The views of a scene show one set of named points, each view turned or mirrored, and shifted as a whole, with a little noise and some points left out.
In the rows, zero is written as 128.

Scene 1
View 1
q_450: [129 122 128 133  94 153 118  97 124 152 121 169 121 145 110 148 108 141
 145 110 107 149 102 127 146 124 117 142 148 112 127 105 111 120 131 135
 139 121 126 135 109 135 149]
q_555: [171 133  82 105 142 210 119 106 197 113 172 175  95 107 137 103 103  60
 107 132 121 109 109  87 118 154 109 136 129  94 153 147 107 143 132 156
 133  93  87 100  98 176 130]
q_194: [146 124  78 124 162 179 122 107 186 110 132 131 102 124 141 104 123 120
 109 121 125 127 140  99  95 135  99 125 137 115 127 113  93 100 128 153
 139 101 130 153 143 183 132]
q_93: [131 104 120 113 126 147 118 122 133 140 120 149  95 118 124 122 105 136
 144 129 123 135 126 125 123 136 124 149 151  92 125 100 138  97 146 149
 152 134 107 129 113 152 130]
q_711: [137 138 137 113  79 181 130  99 104 149 146 186 128 146  89 136 101  89
 149 116 103 125  85 122 163 137 139 149 171 127 138 162 115 179 141 145
 125 130 107  82  81 134 152]
q_314: [112 113 158 121  97 158 118  94  90 178 106 160 127 152 103 166 119 180
 171  92 135 178 107 145 143 136 132 150 175 138 104 117 118 106 147 130
 141 132 144 130 121 166 133]
q_819: [154 121 132  88 124 215 116 103 142 149 166 185 102 112 124 126 102  81
 143 117 143 135  96 110 130 170 134 151 163 122 136 174 131 149 152 148
 134 111  87  72  87 191 121]
q_196: [132 113  89 102 170 159 130 126 144 109 126 109  89 114 128  77 121 119
 127 125 135 116 156 114  96 144 126 139 178 113 109 119 120 103 155 171
 141 139 125 132 148 179 116]
q_923: [133 129  87 121 138 149 136 116 135 107 125 122 108 133 114  91 117 111
 124 126 107 105 135 113 119 122 124 137 165 114 119 119 103 133 140 162
 137 137 131 134 139 143 142]
q_722: [129 130 113 130  86 141 134 109 118 131 129 168 118 141  99 126 102 106
 139 129  90 114 100 124 157 114 128 150 150 100 137 111 116 148 133 148
 134 135 110 120  96 109 160]
q_556: [123 131  93 110 141 146 150 120 108 103 122 101 113 139 103  73 124 109
 133 123 114  99 149 118 120 121 144 139 196 131 103 134 106 143 151 170
 131 157 136 127 152 148 136]
q_745: [135 133 103 141 103 154 126  99 142 128 128 157 124 149 109 130 112 122
 126 118  94 121 109 115 146 113 110 135 140 114 133 109  96 132 126 144
 136 114 131 143 115 128 158]
q_862: [131 121  92 117 161 165 134 108 149 112 123 111 105 131 124  95 125 129
 120 117 131 125 146 108  99 134 118 133 168 128 108 121 100 109 139 158
 137 124 140 144 155 178 126]
q_326: [127 123  92 123 138 140 138 119 130 110 119 117 105 131 113  93 116 122
 132 127 108 113 144 115 120 118 123 140 167 111 117 109 112 120 142 161
 137 144 130 143 142 141 139]
q_605: [113 112  97 159  85  79 126 119 121 128  88 140 114 142 110 137 101 166
 140 133  71 126 121 138 158  84 109 145 123  62 134  36 118  86 126 142
 154 146 129 183 117  78 167]
View 2
q_326: [159 162 136 134 143 133 135 126 114 137 138 144 145 119 148 104 134 136
 142 176  98 147 134 116  86 149 130 118 185 150 115 100 155 119 153 154
 128 152 118 146 148 152 112]
q_923: [152 159 128 129 133 132 130 136 129 138 123 139 141 121 154 106 133 133
 153 175  97 139 131 120 103 130 120 109 168 151 109 114 142 118 148 145
 127 146 118 148 143 156 112]
q_556: [161 167 147 131 143 137 137 137 102 145 142 132 155 105 123 108 136 134
 149 168  84 159 143 104  84 121 126 107 181 161 130 126 132 117 168 161
 149 176 142 159 145 161 102]
q_605: [185 136 131 117 157 133  93  86 147 159 161 168 140 175 202  79 148 145
 127 182 134 139 150 131 122 197 151 161 252 142 100  80 177 134 131 127
  99 100  97  95 148 150 139]
q_819: [111 123  77 127 110 135 150 164 136 143  67 129 130  98 135 159 133 101
 192 164 117 118  92 134 111  89  90 100  99 150 111 153 140  74 112 147
  96 119 106 177 121 144  95]
q_314: [119 103 129  93 150 118  91  89 114 140 117 122 135 120 126 103 164 105
 194 174 166 108 131 112 107 177 115 138 151 154 162 162 139 108 100 160
 104 113 115 113 115 172 122]
q_450: [131 125 114 109 134 127 101 108 146 142 113 140 132 134 168  98 142 125
 171 177 138 111 129 127 127 155 121 129 166 147 119 129 147 114 117 138
 101 107 104 121 127 162 129]
q_93: [148 123 113 125 143 133 129 120 120 143 113 144 137 125 152 130 148 118
 156 175 132 132 109 126  88 162 118 132 174 144 117 104 178  95 119 153
 101 114 100 147 132 139 107]
q_555: [118 166  78 155 103 140 171 183 154 130  68 142 126 110 177 136 118 131
 162 176  84 113  94 137 106  98 101  79 116 145  64  87 161  94 139 141
 100 122  90 188 141 130 105]
q_196: [146 155 127 147 141 130 158 135  93 125 113 134 145  96 127 131 139 129
 143 175 103 139 106 120  50 160 120 104 151 146 117  82 178 101 149 180
 118 154 113 172 144 136 102]
q_745: [134 155 120 125 130 127 112 123 151 135 112 144 133 135 179  85 135 134
 163 181 115 114 139 125 128 142 122 112 170 145  98 113 141 128 137 133
 111 124 108 128 139 158 131]
q_862: [132 166 142 145 139 127 144 131 104 116 115 126 143  98 129 102 140 139
 150 178 104 127 126 110  66 161 123  94 147 149 118  88 164 119 153 178
 129 159 120 162 143 151 112]
q_194: [122 173 126 153 128 124 148 140 123 103  96 132 133 104 153  98 136 141
 146 185 103 110 116 124  71 167 121  83 136 142  92  61 178 121 149 171
 113 142 100 164 150 142 120]
View 3
q_722: [144 145 116 120 157 123 129  83 154 110 126 142 138 139 100 129 136 171
 128 137 140 116  94  98  99 137 116 134 148 153 133 157 130 130 129 138
  96 100 100 112 127 106 118]
q_745: [127 139 104 145 151  95 138 106 141  97 105 143 128 129 117 125 135 166
 132 149 151 129 107 103  97 127 130 138 149 162 123 135 144 133 137 133
 113 112 101 122 133 108 123]
q_923: [143 131 124 131 146  84 128 109 117 115 118 151 118 122 112 125 144 167
 121 150 138 133 122 101 105 117  90 125 135 135 121 119 135 128 115 128
 111 124 100 124 138 108 119]
q_862: [140 124 137 147 128  64 136 130  93 124  97 146  99 115 126 125 140 148
 123 164 133 164 152 104 117 101  88 126 124 119 113  87 161 129 105 113
 120 145  96 140 137 115 119]
q_326: [146 126 136 134 136  83 141 120 104 124 107 144 101 127 108 139 141 160
 118 147 141 131 130 109 106 111  78 139 146 131 120 123 141 135 104 121
 122 135  95 122 137 123 114]
q_605: [140 141 133 125 161 134 185 113 144 100  80 120 101 163  89 161 126 162
 129 124 173  87  86 130  93 117 129 199 201 183 114 187 159 169 108 114
 138 110  82  98 132 136 112]
q_450: [131 147 112 134 141 120 133  95 158 103 112 122 121 145 119 114 122 145
 144 148 142 145 103  98  98 124 149 145 133 154 130 150 165 140 129 123
  99 108  98 125 117 109 125]
q_196: [155 120 156 133 125  73 135 123  81 139  98 146  99 116 115 141 140 148
 124 155 124 156 156 104 130 105  64 121 123  97 115  95 155 128  92 105
 118 145  89 136 132 124 115]
q_556: [149 115 141 126 127  68 121 113 101 133 152 152  96 117 116 116 151 170
 100 162 137 128 130 105  94 102  52 126 132 117 122 116 113 128  92 115
 117 144 113 127 139 114 112]
q_819: [144 157 123 123 133 118  82  66 142 128 120 142 156 122 115 110 133 142
 154 148  89 190 136  60 137 153 109  75  73  99 141 106 160  98 144 135
  56  97  96 146 105  87 136]
q_711: [134 152 100 110 143 124  89  59 174 112 161 143 153 128 114  96 134 166
 132 148 121 142  92  73  91 145 124 106 108 138 148 147 121 109 143 143
  70  90 115 121 115  86 130]
q_194: [134 124 126 167 143  60 143 135  90 111  58 151 119 111 126 140 134 150
 143 155 134 169 156 107 132 119 102 113 125 128 109  85 176 124 127 123
 117 129  93 139 137 113 124]
View 4
q_722: [161 121 121 135 156 139 123 162 133 150  88 119 149 141 171 145 132 144
 159 116 155 126 109 109 141 102  79 151 127 112 149 116 155 120 162 124
 148 110 101 116 119 171 137]
q_819: [157 150 141 145 122  67 133 147 173 139  73  83 159  89 151 131 118 137
 157  87 124 118 109 133 102 153 133 208  81 140 149 165 138 122 112 157
 173 122 150 118 121 155 126]
q_326: [114 125 117 136 179 128  76 150 138 119  89 134 115 128 150 126 128 117
 145 140 120  97 132 110 114  98 110 147 146 108 115 107 168 163 131  93
 149 154  82 135 130 150 116]
q_711: [171 128 135 136 127 114 127 176 148 146  79  96 146 123 179 142 139 157
 162  83 150 130  96 107 140 120  85 180 101 136 164 145 135  94 161 145
 170  99 152 106 116 177 121]
q_862: [107 125 116 114 156 105  96 158 169 103 112 136 105 108 133 121 115 119
 140 135 108 111 147 104 104 125 149 156 133 122 122 126 163 164 108  83
 152 165 104 136 135 154 120]
q_196: [104 135 125 131 168  98  77 146 156 111  91 126 111 109 133 118 120 108
 143 139  98  91 139 115  96 120 151 161 131 119 109 128 161 172 102  95
 156 164  99 142 133 138 115]
q_450: [157 117 127 105 160 137 151 164 143 151 119 128 136 131 159 142 123 136
 156 130 143 141 128  99 141 125 121 157 116 117 149 117 144 117 143 115
 141 110 116 108 122 161 161]
q_314: [148 125 148  70 178 147 142 170 140 150 128 109  97 137 152 125 140 134
 163 140 117 145 130  77 148 127 154 163  95 137 140 131 124 105 135 108
 160  96 167  95 131 135 172]
q_745: [147 110 111 123 147 133 136 168 154 130 117 138 139 127 159 145 122 141
 151 115 152 136 131 104 135 119 105 146 136 112 151 109 159 128 146 102
 136 126  94 116 127 178 142]
q_194: [118 122 107 128 146  91 125 148 178 104 118 148 134  96 123 130  93 115
 139 127 123 121 155 123  95 142 154 161 133 111 128 123 169 171  99  90
 131 164  76 143 135 160 134]
q_93: [143 138 135 118 184 125 123 135 135 153  90 119 135 120 137 128 120 119
 159 144 115 117 127 123 119 122 135 163 116 113 123 118 153 147 123 119
 143 126 102 123 129 133 157]
q_556: [107 128 124 130 158 120  58 172 144 102  87 123  92 129 158 124 143 131
 140 120 114  94 125  92 116  92 109 147 141 127 119 125 159 152 135  90
 169 158 120 135 129 160  86]
q_923: [128 123 118 131 153 123 101 164 151 121  98 129 124 124 156 134 128 131
 145 118 133 112 129 106 122 113 108 153 134 117 132 118 157 144 137 101
 149 141 104 129 124 164 118]
q_555: [153 137 111 175 114  58 135 140 179 120  77 115 185  80 137 139  90 130
 147  88 142 114 125 155  87 149 117 189 112 114 149 141 170 155 109 138
 144 150  80 145 124 180 121]

In a view up to two points have been moved. Name them for each view, in the order of its rows, or write none.
view 1 | q_923
view 2 | q_196
view 3 | none
view 4 | q_326

Scene 2
View 1
q_539: [115  88 108 145 181 106 164 128 103 150  85 153  63 138 121 162 118 133
 122 140 138 149 108 116 116 166 135 116 169 109 132 146 108 149 125 163
 163 113 129 149 141 115 128]
q_307: [121 107 128 150 197  95 166 120 107 131  72 148  31 158 106 176 122 129
 135 155 134 124 105 121 125 185 134 124 161  83 106 139  93 173 119 166
 191 122 147 163 138 141 127]
q_180: [157 211 112 116 110 117 115 140 133  58 149 110 174 107 114 138 116 104
 108 165 141  97  63 113 102  96  76 156  93 101 157 109 174 133 100 163
 139 155 139 146 127  24 142]
q_205: [144 178 123  99 169 122 154 124 113 102 128 106 123 119 123 156 153 124
 120 117 115 109  84 131 114 141 112 148 155 113 133 115 118 166 134 166
 162 137 120 171 126  78 149]
q_17: [156 192 135 124 214 118 203 109  91 100 158 126 114 130  99 173 187 161
 141 115  88  91 111 124 134 179 134 148 152 122 153  76  80 188 144 143
 174 108 106 197 118 118 161]
q_704: [144 186 141 121 203 105 178 112 104  91 119 118  82 143 101 176 163 128
 141 135 110  89 100 130 123 176 127 147 140  93 127  96  94 194 129 163
 189 128 132 193 125 126 154]
q_877: [128 115 106 148 153 108 144 133 119 121 104 149  94 131 115 153 102 131
 116 165 144 133  92 108 118 147 114 126 142 100 137 137 131 137 110 156
 154 122 137 138 140  87 123]
q_860: [122 121 101 169 130  98 135 136 114 105 102 158  99 131 114 146  92 105
 118 185 168 143 102  92  97 129 110 126  97  96 164 133 154 133  87 162
 146 120 147 134 140  85 135]
q_926: [140 111  87 150 137 122 156 138 112 128 141 155 145 110 120 139 109 155
 107 149 133 151  99  98 120 130 114 124 150 140 172 125 143 105 121 140
 122 106 114 125 141  51 124]
q_76: [132 105 100 141 148 113 144 134 122 132 104 151 103 126 118 150 100 141
 112 156 141 139  91 108 123 143 116 124 158 114 136 143 133 124 117 150
 146 123 131 131 143  74 116]
q_47: [147 149 106 119 150 123 149 133 124 114 135 127 141 115 118 149 125 148
 109 138 119 120  78 119 128 135 109 140 160 126 139 121 130 130 132 148
 143 129 119 145 134  54 125]
q_762: [118 107 116 130 198 112 177 121  94 150  99 142  68 132 125 165 143 140
 126 116 124 144 115 122 116 173 142 123 178 120 135 133  93 164 137 166
 167 106 115 166 135 121 143]
q_517: [121 149 118  96 152 113 116 134 127 110  84 103  94 123 139 148 122  86
 112 128 145 125  72 134  92 126 105 141 149  94 113 151 137 159 122 195
 164 154 140 155 135  71 141]
q_230: [145 138 106 146 144 113 149 135 121 107 130 146 127 124 107 148 111 144
 115 165 134 125  90 106 125 139 109 133 136 111 148 123 138 128 113 143
 143 124 130 138 138  66 123]
q_156: [134 147 122 139 183 106 168 120 105 109 112 136  83 140 107 165 138 130
 131 149 128 118 104 117 119 163 124 134 140  99 137 115 109 169 120 159
 172 121 134 168 132 114 144]
q_203: [142 112 105 131 179 123 175 128 112 143 124 145 107 126 112 159 131 172
 115 130 109 133  96 117 140 165 130 124 189 131 133 127 101 135 141 140
 150 113 111 146 139  86 121]
q_743: [138 141 113 111 175 123 163 128 109 126 126 124 116 119 126 153 143 144
 118 116 116 125  93 125 121 147 123 136 172 125 139 126 112 151 140 159
 154 123 115 161 133  78 140]
q_473: [155 177 122 106 178 122 163 125 114 101 141 112 131 121 112 161 152 146
 121 123 104 100  81 129 131 152 114 148 163 117 132 105 110 162 140 155
 162 133 116 172 128  77 141]
View 2
q_205: [ 94 123 170 131 135 132 113 142 142 105 166 100 150 143 123 153  99 146
 117 152 122  85 115 154 125 138 146 115 127 116  87  91 152  80 118 136
 135 130 183 132 164 133 136]
q_926: [126 106 122 161 120 132 153 134 134 101 129 122  83 177 121 113 125 121
 131 142 118 107 156 120 167 131 130 127 116 101 112  89 181 138 144 118
 161 119 141 167 149 120 171]
q_76: [130 118 128 164 145 144 145 142 132 103 138 127  94 157 126 101 143 134
 108 155 129 126 145 121 137 116 128 117 123  99 105 102 161  82 135 115
 175 112 132 158 145 125 146]
q_704: [119 132 174 118 132 129  83 148 131  86 169  93 156 114 117 156 114 161
 107 165  95  78  86 174  96 134 157 111 112 132  78 113 135  37  80 131
 152 132 201 136 156 111 114]
q_307: [146 138 126 150 149 162 102 156 121  84 145 128 122 109 112  99 164 157
  88 170 100 117 100 151  72 102 132 106 110 117  83 143 143  10  88 103
 191 121 155 141 143 107  98]
q_539: [133 127 111 164 139 163 121 148 126  91 130 142 111 134 115  90 161 138
 100 155 104 111 129 138  90 108 116 107 109 106  93 131 166  61 111  98
 177 122 145 135 149 118 123]
q_203: [113 110 105 151 144 165 133 145 122 106 145 124 130 146 101 109 121 140
 121 144 117 119 118 148 140 117 141 121 126 107 102 110 169  89 134 116
 157 129 152 136 155 117 121]
q_762: [108 131 120 152 130 168 106 148 127  94 139 136 145 128 102 109 141 138
 104 150  94  83 118 158  72 116 115 104 108 114  84 132 176  65 110 100
 150 135 167 111 159 125 113]
q_17: [107 117 143 107 110 135  80 144 122  80 161  84 170 125  96 166  89 157
 135 149  73  60  78 192 122 144 170 119 110 140  83 105 158  87  89 133
 133 150 221 129 165  98 116]
q_877: [137 124 140 159 145 133 134 145 131  99 142 123  90 149 133 108 148 139
 104 159 123 121 140 123 126 119 130 117 117 104  99 106 152  69 118 116
 182 112 140 164 143 123 145]
q_180: [110 123 241 139 140  73 144 136 166 112 170  80  92 180 172 174  94 135
 111 165 159 100 159 109 178 158 154 120 137 102 102  48 127 100 135 168
 151 100 162 188 146 146 192]
q_743: [ 98 118 140 144 134 149 123 143 137 109 152 118 143 148 114 130 113 138
 119 147 117  95 124 150 124 129 135 113 123 110  93 103 168  92 129 123
 138 130 168 128 161 132 134]
q_156: [133 131 152 138 131 134 105 147 130  86 151 109 123 130 122 131 133 151
 104 162 102  93 112 150 105 128 141 115 111 122  85 113 146  55  95 121
 168 123 175 149 148 111 129]
q_230: [132 113 145 149 136 123 140 142 135  98 144 108  92 162 132 126 126 137
 117 154 122 117 139 126 160 130 145 124 121 107 105  90 153  94 127 129
 171 113 149 173 145 118 158]
View 3
q_704: [ 99 137 155 126 130 115  98  67 149 121 106 174 123 142 137 141 128 135
  80 122 134  93 128  94 121 102 138  89 133 117 114 163 156 101  65 160
 100  97 143  83 147 135 121]
q_517: [112 128 160 109 128 129 147 118 177 142 130 124 100 158 100 135 112 122
 133 131 145 141 175 105 190 139 133 108 122 130 135 152 125  95 109 137
 120 151 146 164 154 139 131]
q_307: [ 86 136 158 153 137 112  95  83 174 152 132 175 137 166 152 187 111 135
 114 142  91 124 134 116 105 184 162 101 113 111 123 140 148  90  88 144
 112 115 116 113 112 124 156]
q_17: [123 159 140 132 137 112  88  80 128 115  83 172 118 106 127 126 144 135
  75 124 142  80  92  90 100  95 129  86 135 125  93 177 171 118  69 145
 119  83 155  44 170 131 101]
q_205: [131 141 141 118 134 120 121 113 147 123 102 140 109 122 106 123 135 131
 103 124 151 113 134 100 146 111 126 101 130 128 105 167 148 109  93 130
 126 121 157  98 167 132 108]
q_762: [106 170 148 145 149 114 101 112 160 159 113 164 120 130 129 158 119 138
 128 152 108 117  96 100 110 189 153  98 110 129 124 154 160 103 110 136
 141 110 136  98 154 121 140]
q_76: [139 142 127 150 144 112 130 137 165 131 113 121 117 133 104 160 137 107
 156 142 114 155 146 146 128 180 150 117  98 124 104 151 126 109 117 109
 140 147 132 127 119 125 118]
q_47: [154 138 119 133 140 117 129 143 151 117 100 118 106 112  89 128 144 113
 130 130 142 140 147 129 141 133 130 116 117 126  95 162 134 115 115 104
 142 143 150 106 149 130 101]
q_539: [107 158 143 154 147 113 110 114 169 155 121 151 124 143 126 173 119 125
 147 153  99 137 116 124 112 205 160 103  99 126 123 147 144 101 110 131
 138 127 127 117 131 123 144]
q_473: [138 136 134 121 136 117 114 119 143 119  99 141 107 114 102 121 138 132
  94 124 146 114 138 106 136 105 124 104 135 120  95 166 152 111  98 122
 126 120 155  89 165 132 105]
q_926: [166 162 107 151 147 108 141 148 152 115  86 106 108 104  83 138 157  87
 174 142 129 155 120 157 125 173 143 115  86 139  95 165 122 125 117 102
 161 145 147 105 129 121  90]
q_203: [142 147 123 148 148 111 106 142 153 137 112 139 115 116 109 154 134 131
 123 142 113 137 124 123 107 174 144 110 118 117  92 151 151 108 123 101
 147 127 138  96 143 122 123]
q_860: [126 143 135 149 128 108 154  97 174 109 104 116 122 155 105 163 144  69
 186 136 122 157 152 168 144 167 161 113  70 141 125 162 100 112  79 140
 124 147 129 144  89 130 106]
q_743: [134 155 136 131 145 118 115 128 151 136 106 141 107 116 102 131 133 130
 122 139 137 124 123 106 135 147 133 104 121 130 105 161 151 109 111 120
 142 126 152  97 164 127 116]
View 4
q_307: [130 139 115 112 126  97 117  85 197 114 108 198 131 125 126 137 101 122
  82 181  77 161  65 173 127 102  84 189  94  79 103  93 137  76 119 114
  92 142 124  96 152 115 114]
q_76: [137 141 145 122 144 104 128 100 147 129 105 152 126 126 111 119 125 123
 123 123  88 142 139 165 152 140 102 162 114  76 136 116 125  93  99 115
 136 137  90 143 139 101 117]
q_704: [ 93 147 139 119  93 107  82 118 179  74 120 178 120 171 163 167  79 139
  97 198  95 152  58 177 127 127  51 153  88 100 137 136 126  82 100 126
  94 161 157 103 101 117 122]
q_180: [ 96 158 189 117 128 122  74 125 158 105 148 124  99 181 133 133  96 134
 162  83 106 130 183 186 113 187  52 129 153 114 196 153  89 100  53 114
 157 127 141 176  70  64 112]
q_762: [114 128 133 115 121 100 138 103 140  85 106 161 133 127 135 143 102 115
  88 186  99 164  85 163 150 113  96 160  80  63 108 110 154  87 123 135
 103 165  95  97 137 126 121]
q_156: [111 138 142 117 115 101 102 107 174  99 117 171 126 149 136 149  95 123
 103 166 101 154  89 177 135 132  71 168  90  88 136 128 128  77 104 120
 111 153 129 119 119 111 124]
q_473: [104 154 154 125 104 115  99 133 128  79 112 144 113 169 162 155  97 155
 122 169  95 136  97 165 148 147  70 119 112  96 151 144 123 112  88 133
 122 158 132 125  98 112 121]
q_203: [135 144 136 131 126 103 130 117 119 111  92 151 127 137 134 136 124 142
 114 160  86 135 102 158 172 136 103 143  97  75 130 127 138 104 109 127
 127 154  93 129 139 122 123]
q_230: [125 147 156 127 131 103 109 115 149 124 110 146 126 145 119 129 119 127
 137 119 101 133 136 174 157 157  88 161 107  88 161 141 116  85  86 110
 144 146 105 157 118  99 123]
q_17: [ 87 144 147 131  77 101  90 138 138  60 109 158 127 181 173 182  80 146
 106 214 113 144  51 172 165 142  56 140  59  96 153 169 134  84 104 136
 103 187 145 110  95 137 140]
q_205: [ 98 150 158 120 106 114  99 126 132  75 119 142 113 165 157 153  90 143
 116 166 102 145 104 167 137 147  66 123 112  91 145 136 125 108  91 133
 120 156 131 118  98 107 117]
q_877: [130 139 143 118 140 103 120  98 168 127 111 161 128 129 111 124 116 116
 121 127  92 146 131 175 143 138  91 173 108  83 138 119 125  82 100 111
 130 136 102 138 134  98 118]
q_860: [120 128 157 111 147  98 116  88 193 137 135 158 126 129  91 120 111  90
 129  92 110 157 162 187 128 150  81 198 105  84 156 127 116  55  93 103
 138 133 103 155 126  83 118]
q_743: [109 142 153 122 117 110 120 121 121  84 110 141 119 149 143 144 103 135
 114 165 101 148 113 160 151 142  86 131 106  76 133 128 138 107 102 135
 122 158 105 119 115 113 118]
q_47: [119 150 159 127 126 112 112 126 118 103 110 132 115 154 137 135 115 142
 135 133  95 131 134 162 157 158  88 129 119  88 154 137 121 108  85 124
 142 147 105 147 111 102 121]
q_517: [107 146 157  97 139 125 109  95 160  89 141 147 102 142 133 127  90 124
 105 128  87 162 147 170  91 130  74 128 158  85 124  89 125 115  90 124
 123 123 127 114 108  76  88]

In a view up to two points have been moved. Name them for each view, in the order of its rows, or write none.
view 1 | q_205, q_203
view 2 | q_762
view 3 | none
view 4 | none
